Points, in no order, along strands that fork and pass close to each other.
Points whose rows are less than 49.2 apart are linked; no others are. Some points are linked to none.
Q_350: [  9  -1  26   0 -14  14 -12 -22   9 -17   6  -1  -3 -14 -28   8   9  -1
 -16  20   8   2 -12  -8   2  -4  14  11 -19   9 -11  -5 -10   2  -5]
Q_238: [ -2   6   2  -8  10   7  12  -2   4  27 -25  28 -14   6  16   0  -4  -4
 -19   3   3  10 -12  17  -5 -30  -6   1  -6  -5   3 -10 -10  -7 -13]
Q_82: [  2   5 -17  -2  17   3  13   1   3  11  -2  -6  -9  -7 -10   5  -7  -7
  11 -13  -8   6  -9  -5   5   5   0  -2   6  -5  11  -1  -1   4  12]
Q_430: [ -9   7   9   0   3   6  -9 -27 -16   4 -14  16  -9  -3 -10  11   7   5
   7  -7  -7  -1  -8 -15   3  -1 -12  19   5  -7  16  15  -4  -5   3]
Q_242: [  8   5 -11   4  16  14   1   7  -1  18   7  -4   0   1  10 -15  -1  -7
   6  11   1   3   9   7  10   1   5   1  -2  -7  -1   8   7   9   8]
Q_446: [ -3  15   2  12   2 -11  23  13   3  20   8  -6 -11  -4  11  -6  -8 -20
 -10  13   6   8   9   4   6  -1 -18  -4 -10   0   7 -13   4  -6 -21]
Q_587: [  9   5  16  -9 -16   9  -7 -18   5 -14  -9   8   4  12 -13   6  11  22
   5 -12   1 -20  -5  -5  -8   1   7  -6  -2   9  -7  -3 -13  16   0]
Q_900: [ -6   1   8  -9  -6  13 -18 -14 -14  -9  -6  11   4  12   0 -10   9  18
  29 -15   5  -9  -3  -3  -3   9   5   3   8  -3  -7  19   7  -4   7]
Q_765: [ 13 -15  -6   7   0 -10   6   6  22   0  -9 -17   1 -11   9  -4  -1 -27
 -22  17   8   3   1   5   8   0   4   7 -18  -1  -7  -7  -4  -8  -5]
Q_645: [ -7   7  12 -13   7  18  -1 -14   9  20 -19  36  -9   2   0   2  -3   2
 -19   1 -10   9 -17  13 -11 -31   4   0  -8   1  -8 -12 -12   0 -19]
Q_872: [ -4  12   3  -4   5  -2   0  16 -13   9  24   4  -1   4   0 -10  -2  -1
  -5  18  -9   6   7   2   1  -4   7 -12   4   4   1 -10   3   5  -5]
Q_945: [  7  10  10   2  -1   7   0  21 -19   5  20  -3 -14  12   7 -11 -10   3
 -10  18   3  -1   6   9  -1  -9   9 -26  13   1   2  -5  -3   6   2]
Q_49: [ -7  -8  -9   7   4 -15  10   0  12   7 -24   7   0   5   3  12  -1   1
   8 -24  -6  -4  -5  -5   1   5 -24   6  12   4  14   2  -9  -2   0]
Q_305: [ 15   5  -2   2   7   7  -8 -23 -11 -12  -1  -7   0 -10  -5   9   2  -1
  19 -14  20  -1  -5   6   0   0  -1  -1  15   2  -7  33   0   4   9]
Q_291: [  2  -6   5  -3  -5  -7  13   8  17 -11  13 -16  12  -1   5 -10 -13  -7
  12  16  -1  12   5   3  -6  11   1  -9  -8   2 -14  -3  17 -11   8]
Q_415: [-10  -4 -16   4   7 -12  11  15   1  -3  12 -17  18  15  -4  10  -2   0
  27 -13  -3   3   3   6   6   4  -7  -1   8  -4  -1  13  16  -5   1]
Q_566: [  7   3  16  -5 -11   3  -8  10 -26 -14   8  -3 -10   9   4  -6   1  11
  -9  10   3  -6   3  -4  -8   0  10 -12   7   5   2   1  -9   3   0]
Q_839: [ -6   0  -3   4   1  -9  -5  14 -16   6   5  -4 -22  -2   9   3   3   0
 -15   9   2   7 -14   3   0 -21  11   0   4   2   5   1  -4 -11  -9]
Q_177: [-12  -9 -28  17  18  -5   6  26 -14  15   2   1  -5   5   9   9   6  -8
  -7 -13   1  -1   7  12  20 -10  -7  -1  -2 -10  11   6  -5   1  -7]
Q_228: [ 13 -15 -19 -29   9  -9  11  10  -6  -6 -10  -9   9  21   7  -4   2   6
   7   5 -22  -3  12   3   0  10   2   0   4  -3  -4 -14  13  -8  16]
Q_615: [-15  -1  -7  10  -1  -8   0  19   5   5 -15  -3  -6   5  20 -17   0   4
  -3  -5   3  -9   3   3  -3  -5   8   4  -6  -8   0  -7  -3 -14 -14]
Q_546: [-14  -1  -9   8  -3 -17   8   8  14  17 -22   9  -2  17   2  13   7   1
 -14 -24   0 -18   2   6   9  -8 -21   2  -3   5  -5 -12  -9  14 -14]
Q_157: [  2 -12  -9  -1   5   2  24  18  25  14 -10  -6 -13  11  16 -14  -9   0
  -1   6  -2  14 -13  10   2 -11  10   0 -19  -3  -5 -10  -3 -17  -2]
Q_213: [ -8   5  10  10 -14  -1  -2  -3  10  -8 -13  31   3 -11   1  10   9   6
  -7 -20  -5 -12  -2   9 -19 -17   4 -10  -3   4 -10  -2 -20  13 -21]
Q_402: [  8  11  -5 -12  10  -2   8 -12 -15  20  -8   3  -7  18  -3   5  -6  -1
 -18  -7   5 -12  -1   5   4 -13  -2  -8  11   2  -1  -9  -3  11   3]
Q_649: [-14   2   6   3  -6  -2 -12  14 -14  -9  14   9   7  10 -13   1  -1   9
   4  -9 -11  -5   0 -10   6  15  -9  -6  21   2   7   1  -1   6   2]
Q_595: [ -1   9   2   9   2   8  10 -11   0  14 -10   6  -6   0   2  -3   0  -6
   7  -1   6  -5   2   5  -2  -8 -10  -3  -6   0   0   7  -8   6 -12]
Q_108: [  3  -8  -8  11   4 -10 -15  19  -2 -18  20 -13  24 -14  13   2  -4 -13
  14   7   2  17  15   6   6  10   6   4  13  -6  -4  23  20  -3  13]
Q_58: [ 17  -3   2 -12   0   0  -3  -9   0   0   5  -9   1   4  -3   5   4  -6
 -24  12  15   1  -8   2   5 -23  16   3  -5  12 -19   3   1   0   3]
Q_89: [ -7  -6  -5   2 -11 -11 -10   9  24 -26  -2 -28  11   0   4  -5  -8   3
  10   4   3 -13   2  -4  -2  30   9   3  -9 -14  -7   1   6  -1   0]
Q_510: [ -4   4   1  -4   5  19  -7 -23   0  -7 -19  10 -17 -18  -4  -3   6  11
  12  -3 -19   2  -2 -23 -12  14   0  16 -10 -11  27  -7   2  -7   5]
Q_766: [  5   8   4 -13   7  13  -5 -17 -17  -5  10   4   1   1  -8  -5  10   3
  16  16  -8   3   5  -9  -5   5   5   7 -13  -1  11   4   6  -4  -3]
Q_583: [  7   0   3 -12   1 -14  18  -3  17  26 -18  11   6  26   7  -2  -2  -3
 -13  -8   3  -4   0   3   7 -10 -17   4  -2   6  -9 -23   2  -1   0]
Q_286: [ -4  10 -13   9  11  15  -6   9   2  13   4   1   5   2   1  -7  -3   0
   4 -15   4  -4  -1   9  14  -3  10  -6   2  -6  -4  15  -4  17   2]
Q_456: [-18  -4 -11  -4   2   0  -6   0  18  -6   8   3  18  15 -12   5   2  13
  29 -17  -3 -13   5   1   6  13  -2   2  -5 -14  -2   1   8  12   4]
Q_240: [ 12  -1   7   7  -9  -8  25   7  21   1   2 -13  -1  -5  -1   0 -12 -11
 -19   0   9   0  -3   9  -3  -2  -4 -17  -8   7 -12 -16 -11   4  -6]
Q_874: [-13  -7  -7   2  -8  -2  -8   8  12  -9 -16   3  -8   3   6  -5   5  17
  10 -13   0 -13  -7  -4 -12   0  14   3  -9  -8   0  -3  -9  -3  -8]
Q_218: [ 19   4   3   5   2   2  -6   4 -20 -11  24 -14   6 -10  -2   0  -9 -10
  12  18   5  10  22  -5   5  19  -9  -3  10   2  -2  24  19  12   9]
Q_759: [ 13   0   1   1  -4  -3 -15 -15  -9  -7  -1  -7  -2  -6  -6  11   1   3
   5  -6   9   0 -13  -6  12   5   0   8  21   8  -3  24   4   0  16]
Q_727: [ -3   5   9  -5  -7  -5  -7  -9   0  -3   8   4  -2   4 -22   8  11   4
 -27  14  -2  -8  -6  -2   1 -10   5  -1 -17  12 -10 -30 -12   9 -15]
Q_803: [ -4   4  -3   6   6  16 -23  -3 -16  -7  15   6  17 -14   1  -3   9  -3
  10   5  -1  -2  13  -7  14  19  -3  13   5  -5   9  16   6   5   2]
Q_715: [  3   4   3  14   0   5   1  17   7   6   9   4  -6 -21  16 -12  -5 -14
 -15  30  -2   9  18   2  -8  -3  10  -5 -11  -2  13 -14  -1  -6  -7]
Q_564: [-15  -1  -2   3 -10 -10 -20   7  20 -17   8 -12   8   8 -10   2   2  15
  19  -7  -2 -15  -5  -5   8  16   6   7  -5 -12  -5   7   9   5   2]
Q_339: [ -1   7  -1  -2   7 -22  10  11 -22   9   8 -12  -4  10   8  -3 -11  -7
   6   7  15  10   4   4  -3  -9 -10   1   9   6  -5   1  21 -18  -7]
Q_617: [ -9  18   7  -5   2  -6  -2   2 -12   7  14   7  -6   6  -6  -7  -7   5
  -3   7 -12  -2   0  -9   1  11  -7  -1  14   0   5  -7   4   5   1]
Q_78: [  2  -8  -4 -12   9   1  11 -17   6  -1  -1   1  10  -3  -7   3   8   3
  20   8 -11   4   3  -3 -13  -1  -3   8 -17  -1   6  -5   3  -9  -1]
Q_202: [ -1   3  17   1 -15   1 -19 -10  -4  -8  -3   0  -3   8  -6   4   4  15
  -2  -5  -2  -9 -10 -11  18  15  -8  13  17   5  -8  22   2  12  15]
Q_553: [ -9   4   2   6   3   4  -8 -23   7  -6 -20  13  -5 -15  -1   7   5   3
  12  -2 -12  -2  -4 -12 -10   1  -9  22   0  -3  17   1  -4 -15   0]
Q_616: [ -4  -3 -17 -13  18  22  -4 -11 -27  -4  -2   9  -6 -11 -10  -9  -6  -1
  21 -19 -11  12   9  -7   8  30 -15   2   8 -20  24   8  13  -9  22]
Q_83: [ 13  -5  20  -4 -21  -7  16  -3   4  -8   0 -22   0   4  -1  -6 -17   1
  -6  12   9  14  -3  -1  -8   0  -4 -18   1  15 -23   6  15   1   5]
Q_865: [  4   4  -9   4   0   0  -6  -3   5  -1   4 -19   8  20  -4   6   7   6
   4 -10  21 -14  -3   5  13  -4  10   2  -9  -5 -19  13   3  16  -4]
Q_330: [  2  -8  -9 -12   5  -4   7 -26  25  -9  -6  -3  15   0  -7   2   2  -3
  24  -3   1  -8  -2   7  -9   6   0   4 -18  -3  -1 -10  -6  -6  -1]
Q_754: [-26  -4 -18  15   5  -9  -8  33   0   7   2   5   4   7   8   0   3   3
   3 -16  -7  -8   8   7  17   3  -5   4   2 -12   1  -4   0   1  -5]
Q_161: [ 10 -17 -14  -4   7 -18   8  11  -2   9  -2 -15   3   9  15   4   5 -13
 -10  11   1  12   3   8  10 -11   1   7  -1   3  -2   5   6 -10  -2]
Q_487: [ 13 -10  -4  -1   4  15  14  10  -4   2  -1   0  -9  -3   9  -7   0  -2
   6   3   1   5   4   6 -17 -12  10 -18  -2  -2  11  -1 -12  -3  -3]
Q_463: [  8  -3  -1  -9   5  -7  25  12   2  18  10  -7   4  21  -3  11   0   2
 -17   7  -8   5   4   2   8 -13  -1 -10  -1   8  -4 -14   7   6  -3]
Q_437: [ 18  -7  -9  -9   7 -16 -11   9 -15  -4   6   0  11   0   3   3   1 -13
 -10  -3   3  -7  11   2  10  10   3   0  22   2   5  -6 -12   8  19]
Q_879: [ -6   9  14  -6  -2  11 -15 -15 -13  -9  13   9  -1 -11   2 -16   9   4
   5  22 -10   4   5 -16 -10  13   9  21  -1   2  12  -7  13 -18  -2]
Q_504: [  4  -6  -2   0   3  -5   3 -17  25  -4 -16  -6  12  -3  -4   3   3 -19
   2   5  12 -13  -2   5  -2   1  -2  13 -24   1  -7  -8 -11  -5 -14]
Q_438: [ -5  -4  -3 -17   4  -7  14  -4  13  23 -24   5   4  22   9 -17  -7   2
   6 -11  -5  -1   2   1   5   8 -21   9   1  -3  -5 -14  12  -6   9]
Q_103: [ -2 -11  -8  15  -5  -8   4   5  27  -4  -8   4  11  -5  13  14  -3  -4
   6 -21  -3  -3   1   4   5   6 -23   0  11   2   7   8  -6   5   5]
Q_393: [  6  -1   3 -21   1   2  -3 -18  -6   8  -9   6  -5  18  -4  -9  -1  20
   5  -8  -1   0 -17  -3   5   0   2   4  17   5  -9   1  13   2  20]
Q_342: [ -8  -7  -8  17  -1  -5   2  16  19  -8  -5  -6  13  -8  12   6   0  -7
   5   1 -12   1  10  -3   5  20 -15   7   5  -6  13   8   3   3   3]
Q_403: [  2 -13  -2   4  -2 -10  16   6  27  -1 -12 -13   5  -5  15  -4  -1 -10
   2   9  -3   2   0  -1   2  14  -9  10 -12  -1   3  -2   4  -8   0]
Q_497: [-14  11   5  -1   7  -2 -17 -16 -16  12  -5  24  -5  -1  -3   8  12  11
  -2  -6  -5   0 -13  -4   5 -14  -3  13   5   1   6   0  -8  -5  -4]
Q_322: [  3   5  26  -4 -19   9 -10  -2 -14 -19   3  -1  -5  11  -6   0  11  27
   4  -8   8 -14  -8  -6  -5   0  13  -9   1   7  -9  10  -8   7  -3]
Q_753: [  6  -2 -15 -16  10 -11  14   4  16  13 -25  -1   4  20   3  -4  -2   3
  13 -25  -5 -13   3   2   4  10 -16   2  -5  -9   0 -20  -1   8  10]
Q_300: [  5   1 -24 -13  26  14   0  -1 -23   1  10  -2  -2  -5 -14  -5 -10  -8
  24  -7  -4  16   7  -8  13  19  -4   5  12 -17  10  21  20  -3  20]
Q_706: [-22   1 -13  24   0  -7   4   7   7  11  -5  19   6   2  -3  20   8  -1
  -6 -29  -7  -9   6   5   7  -2 -25  -4   3  -1   6  -3 -12  21 -11]
Q_208: [ 12  -1   6 -13  -5  15   0   0  -2  -7  13  -7 -21 -15   0 -17 -14   7
 -11  43 -12  25   0 -10 -15  13   8  -2   0   1  14  -5   8 -10   7]
Q_348: [ -7 -10  -5  -6   4  10  -6   2 -16   7 -11  11   3  16   4  -9   4  12
  19 -17  -2  -3   0   1  -6  -4  -2   0   4  -3   2  11   1  -5   6]
Q_711: [ 14   3   4 -27   0  15   8 -32  -6   4 -20  -2 -12  19 -16   0   0  23
   2 -11   1  -8 -15  -6  -1  -7   3   0   4   7  -5  -1   5   2  13]
Q_271: [  8 -10  -1  -5   2  14  -2   4  -2  -1 -14  16  -4   0  12  -5   8  10
   1  -4  -3   5  -3   6 -16 -24  16 -11   3   5   1   2 -12  -6  -1]
Q_167: [  6  -1 -10 -12   2  -3  12  -3   8  -6   3 -15  -6   1   2 -20 -10   0
  13   6  -1   0   0   1   0  15   8  -4  -9  -3 -10  -4  16  -7   5]
Q_170: [  8   8   3  16  -1 -11 -10  -9 -12  -4  21 -10  -3 -13  -8  11   5 -15
 -12  10  27  -2   4   4   8 -11  10  -3 -11   4 -11  16  -4  13 -12]
Q_375: [  3   1   4  -6   3 -11  12  10  -1   7  14  -7  -2   6  -2   0  -2  -3
 -16  23  -5   5   4   1  -6 -11   7  -9 -12   7   0 -21  -1  -5  -9]
Q_972: [ 11   0  -3  -5   5 -11  28  17   7  30  -2   8   4  25  11  10   4  -7
 -20  -9  -1   6   6  12   9 -15 -19  -9   1   5   2 -27  -3  -1  -8]
Q_280: [ -6  -5  21  11 -19  -3 -16  -7   5 -19  12  -1  13 -18 -11  17  18   0
 -18  11   3   0  -3  -3   0  -7  13   5 -16   6  -8  -8 -12  10 -10]
Q_790: [  8  -3 -19 -16  27  13   4   5 -31   3   8  -4   1  11 -17   6  -7   4
  19 -19  -2   5   7  -3   9   4  -4  -6  10  -9  12   9   2   1  18]
Q_529: [-15   3   8  13 -20   1 -12  -2  12 -13 -13  19   2  -4  -6   4   4  17
  14 -23   3 -19  -4   0 -20  -3   9  -1   0  -2  -6   0 -14   6 -16]
Q_142: [ -2   5  13   5 -13   0 -17  15 -13 -26  20 -16   1  -4  -4   5   3   7
   2   8  -1   1   1  -9  11  22   9   3   9  -5   2  17   7   6   5]
Q_62: [ 20  -6   6  -6  -8   2  27   6  23   0  -9  -4 -11 -13   9  -5 -12 -14
  -6   8   7   9  -4   3 -13  -4   1 -18  -7  10  -2 -17 -13 -12  -6]
Q_521: [ -7  -3 -18  13   9   0  -6  18 -21  15   6   0 -13   5   2   6   2   0
 -14  -9   7   4  -4   8  11 -22   7  -3   6  -5   5  16  -3   0  -3]
Q_294: [-14  -4 -11   2  17 -10   7  -1 -10  12 -11   2   6   3  -3  12   0  -3
  18 -22  -5   4  -3  -1   3  -2 -25   8   7  -6  12   3   9 -12   4]
Q_147: [ 10 -11  -2  -8 -12 -15   5   4  21 -30  -3 -28   6  -3   3  -3  -8  -3
   3   8   3  -9  -1  -4  -9  20   8 -10 -18  -4  -4 -11  -6  -1  -1]
Q_965: [  1  -8   1  12  -4 -13   6  -5  27  -4  -6  -8  10 -15   6   2   2 -26
  -7   8  21   0   1  12  -3  -7   1   8 -21   4 -13  -2  -4  -9 -15]
Q_950: [ -3  -6  17   3 -17  -3 -15  -5  -9 -10  18   9   2 -16 -17  11  14  -6
 -36  20  12   4  -1   2  -2 -17  13  -2 -20  15 -15 -23 -13   5 -15]
Q_619: [  6   0   7   2  -6  -4   1  -6 -17  10   9   2 -15  -4   1  19   9  -2
 -38  22  11  12   0   2  -6 -25  -5  -6   0  11   0   3  -8   9 -16]
Q_227: [  9  11   2 -13   2  14  -4  -3  -3  -8  12   0 -14 -12   4 -28  -8   3
  -3  24 -18   9   6  -9  -3  27  13  -2  -1  -8  11 -13   8  -8   8]
Q_288: [ -8   1  -3  17   7   1 -26  12 -11 -16  31  -1  21 -13   3  -1   3 -11
  13   3   4   8  15   5   9  13   5  14  10  -4   4  20  15  -2   1]
Q_860: [  3  17   2 -13  15   3  17 -15 -23  27  -5   0 -11  16 -19  20  -1   3
 -12 -14   5   0  -7  -1   2 -26  -9  -6   5  -2   4  -3   5   7   3]
Q_76: [  6 -10  -5   1   1   2  23  21  28   0  -5  -8 -12  -7   8 -10 -10  -5
   0   5  -4  13  -7   5 -10  -1  14 -12 -12   4   2 -25  -9 -23  -1]
Q_332: [  4   5 -10 -12  23   5  10  -1 -32  21   2  -2  -1  19 -25  17  -4   3
   5 -23   5   6  -5   0   8 -12 -11  -6  14  -1   7  10  12   6  15]
Q_836: [-26  15   1   4   4 -10  -4   3 -11  19  -2  21  -8   6   2  -5   0   4
  -7 -10   0  -9  -8   4  -1 -12  -4   4   2   1   1 -11  -2  -5  -9]
Q_152: [  2   4  -3   9   4  20  -9 -28   1  -9   0   1   3 -13  -7  13   5  -6
  22 -11  10  -2   0   4  -6   0   3   3  -4  -8   5  32  -5   3   0]
Q_963: [ 10  -3  -1 -10  -1   8   4   5   2   1  -8  -5 -12   5  16 -28 -12   8
   5   7  -4   2  -2   2  -6  12   6 -12   3  -1  -5  -7   7  -9   8]
Q_532: [  5  -9   1   3 -10  -4  -3  10  12 -23  15 -17  21 -11   8  -2  -6  -4
  22   5  -5  15   5   3  -4  20   9  -3   9  -4 -10  16  20  -1  16]
Q_303: [-10 -16  -8  12  10 -13   8  18  -9  -1   7  -1  14   7  -1   9  -1  -6
  19 -15  -3   6   6   5  -2  -6 -21   1  15   3   6  10   9 -14   1]
Q_680: [  8  -2   1   5   4   6  10  15   2   1   4   4 -11 -17  15 -14  -9 -10
  -1  11  -7  11  17   4 -20   1   3  -9   1  -2  21 -13 -12 -11  -1]
Q_247: [  0   4   6 -12   6  25  -4 -23   6  -1  -8   7 -19  -8 -13  -6   9  16
   4   4 -21   9 -19 -17  -1   7   8  13 -12  -5  10  -2  -3  -6   8]
Q_984: [-13   0 -11  -9  11  -2   1  17  -4  -4  17  -3  19  17 -12   1  -3   8
  27  -7 -15  -6   9   0  12  15   4  -4   6 -14  -2   0  13   3   8]
Q_488: [ 12  13  -5  13   6   9   5   4 -12  10  20 -13   3  -2  -2  -9 -11 -18
   6   9  11   4  19   2   5   6 -11  -6   2   0  -3  20  11  15   1]
Q_736: [-12  -7 -10   2   8  12  -5   9 -14  11 -18  25   3   8   5   5   6  10
   0 -20  -2  -5  -5   7  -9 -25   4  -3   7   0   4   8 -12   4  -3]
Q_132: [ 13   5   6 -23   1  12   8 -16  -9   7   8   4 -25  -5   3 -15 -16   1
 -10  34  -2  20  -5  -4 -16   2  -6  -8   4   4  13 -11   8 -12   5]
Q_304: [ 10 -16  -5  -1   0 -11   4   1   9   7   1  -9  12   4   4  11  10 -10
 -22   8   8   7  -9  14  10 -26  11   5  -2   9 -14  -2   6  -3   0]
Q_407: [ -5   1  17  21 -19   7  -6  -4  10 -22   5  -2  15 -25  -3  13   4   3
   3  -1 -10   4   6  -9 -12  13  -4  -6   1  -1  11   1  -6  12   6]
Q_603: [ -5   9  -3  -3   0  12  -4   7  11   1  -2  -7 -16 -11   7 -26 -13   5
  -9  16 -13   5  -8  -8   3  20   7   1   1  -6   4  -7   4  -3   7]
Q_623: [-13   9  18  25 -19  -2   0  -4  15  -4   6   6   1 -25  -6  12  -1  -2
 -15   0  -9  -2  -1  -9  -4   6  -8  -7   0   6   3  -6 -10  10  -3]
Q_321: [ -7   5   5  -3   1  -4 -12  -8 -14   2   9   0 -14 -11   0  -3   0 -10
 -18  25  14   5 -10  -5  -5 -13   6   9  -2   7   0   3   2 -12  -9]
Q_346: [  9  -3  15   3 -20  -9  15  12  12 -19  -1 -24  10 -11  -1  -4 -14  -9
  -8   4  10  -4   4  -1  -9   5  10 -18 -13   4  -8 -16 -11   8   0]
Q_284: [  2   1   5 -16  -4  18   1 -19   9   3 -20   1 -20  11 -14   3  -1  21
  -4  -1 -15   2 -23 -16  -3  -1   1   2  -7   1  -2   4  -3   5   7]
Q_63: [ -1   4  -9  -5   2  -7  13   5  14  16 -27  12  -1  25  -4   8   0   7
   1 -34  -3 -23   6  -2   2  -2 -19  -3  -8  -4   0 -21 -14  20  -7]
Q_550: [  0   5  -7  11  12  17 -20 -16 -11  -4  10  11  13 -21   5   1   7 -13
  16  -4  15   1   7   3   1   5   1  13   2  -9  13  24   1  -1   0]
Q_499: [  2   1  -2  -6  10   1  -6  -9   1   6  -7  21  13  -2   0  -8   1  -1
  14  -5 -14  -8   7  -4  -5  18 -12   6   7  -1  10 -16   0   2  13]
Q_636: [ -5   8   0   9   5 -13  -7 -16  -7   4  11  -1  -5 -11  -8   8   9 -17
 -10   8  10  -1  -5   5  11 -15   3   9  -7   7  -4   1  -4  -4 -13]
Q_892: [ -4  -2   1  20 -10   8 -11   5  16   3   2   5   6 -11   5  -4   2  -5
  -9  -7   8  -4  -5   6   9  -4  13  -3   4   3 -15  11 -10  15   2]
Q_427: [ -3   8   0 -10   5  -1   7  -6  -7  27 -21  14  -9  20   8   6   2   4
 -28   0   7   0  -8  13   4 -27  -4  -4   0   2  -9  -3  -5   4  -9]
Q_724: [-17   4   8  31  -8  -9  -2  -1   9  -4  -2  13   5 -15  -3  18   2  -3
 -11 -15  -4  -8   5   1  -1   2 -18  -5   4   3   7  -2 -15  15 -14]
Q_136: [  4   3   1  -9  -5  -2  -5 -19 -10   5  -6  -9   3  16 -12   8   1  11
   7 -17  11  -4 -14  -2   7 -10  -8   3  23  10 -15  19  13   4  12]
Q_903: [ -6   7  23   3 -19 -11 -22  -5 -12 -28   9 -12   9   5  -5   9   4  11
   5   1  10 -10  -3 -12  14  20  -7  11   4   2 -10  17  10  11   3]
Q_866: [  5  -2  11   9 -10   4  -3   9  -6 -20   8  -4   5 -24   5   3   1  -3
  -5   7  -2  -1  13  -7 -14  12   2 -10   2  -4  14   0 -13   6   1]
Q_576: [ -5  -4   9   8 -20 -10  -7  23 -10 -25  13  -8  10   2  -4  12   1  11
   0  -8  -8   2   2  -8   5  15   2 -12  18   2   0   7  -1  14   9]
Q_639: [ 24   3  15 -13  -7   8  -6 -18   2 -11   3  -8  -2   0 -14   1   8   0
 -19  17   8  -4 -12  -9   7   1  13   7  -8  11 -15  -4  -7   7   2]
Q_413: [-24  -4 -15  15   8  -5 -13  15  -9   2  -6  -2   1  -2  10  -8   1   3
  10 -14   1 -11   5   1   3   0   1  12   4 -12   9   9  -1 -14  -5]
Q_465: [ 14   4   1   7  -1  -4   3   2 -16   0  12 -12  -9 -10   1   3  -2 -18
  -8  11  20   4  14   2  -5  -7  -2 -10   5   4  -2  14  -6  11  -6]
Q_864: [ -4  -8   4  -6 -13   9  -7 -15   0 -15  -8   2  -1  -3   8 -24   3  17
  25  -4   0  -2   0  -1 -14  10   6  -2   1  -2  -6   5  13 -17   6]
Q_212: [  6   1  12  -9 -13  -3   3 -13   9  -9   6   4   5  12 -26  19  10  18
 -12  -5  -6 -10  -8 -12  -4 -10   5  -6  -7  15 -10 -17  -6  12  -6]
Q_743: [-12   2  12   3 -16  14 -11 -12   7  -9  -2   1  -3 -12   5 -25  -3  12
   6  15 -10   4  -2  -9 -14  13  10  11  -1   0   1   3  14 -20   0]
Q_100: [ -4  -4  -2  12  -8 -13   2   6  23  -1  -4  -1  13  -4   9   2  -2  -5
  -5 -17  10  -6  -5  10   0  -3  -1  -5  12   9 -12   5  -6   4   6]
Q_371: [  6 -12 -10   2   7 -11   6  13   9   5  -4 -12  -2  -5  24 -11   2 -24
  -2  17   7  13   5   9   5  -9  10  14 -13   0  -3   1   5 -26  -3]
Q_944: [  6  -1   0   4   0 -13   1  24  -1   3  18  -3  -4 -15  20 -13 -13 -26
 -15  31  -5  12  23   8   3   4  12   4   2  -5   9 -20   6 -15   3]
Q_693: [ -4   6  10  -1  -5   9  -4 -13  10  10 -16  35  -5  -9   0   4   6   5
  -9  -9 -12  -4 -10   2 -16 -22   4   1  -2   7  -7  -7 -19   3 -14]

A fork is a point with three links. Follow the links from the first point to the second and name the forks in between, in order.
Q_766, Q_636 | Q_765 > Q_103 > Q_488
Q_284, Q_58 | Q_759 > Q_872
Q_322, Q_743 | Q_765
Q_465, Q_900 | Q_488 > Q_103 > Q_765
Q_242, Q_715 | Q_103 > Q_765

Follow the links from the first point to the second, and from the first to the third. Name the last point that the two ways share.
Q_753, Q_100, Q_288 | Q_872
Q_743, Q_142, Q_615 | Q_765
Q_322, Q_711, Q_208 | Q_759
Q_706, Q_342, Q_136 | Q_872
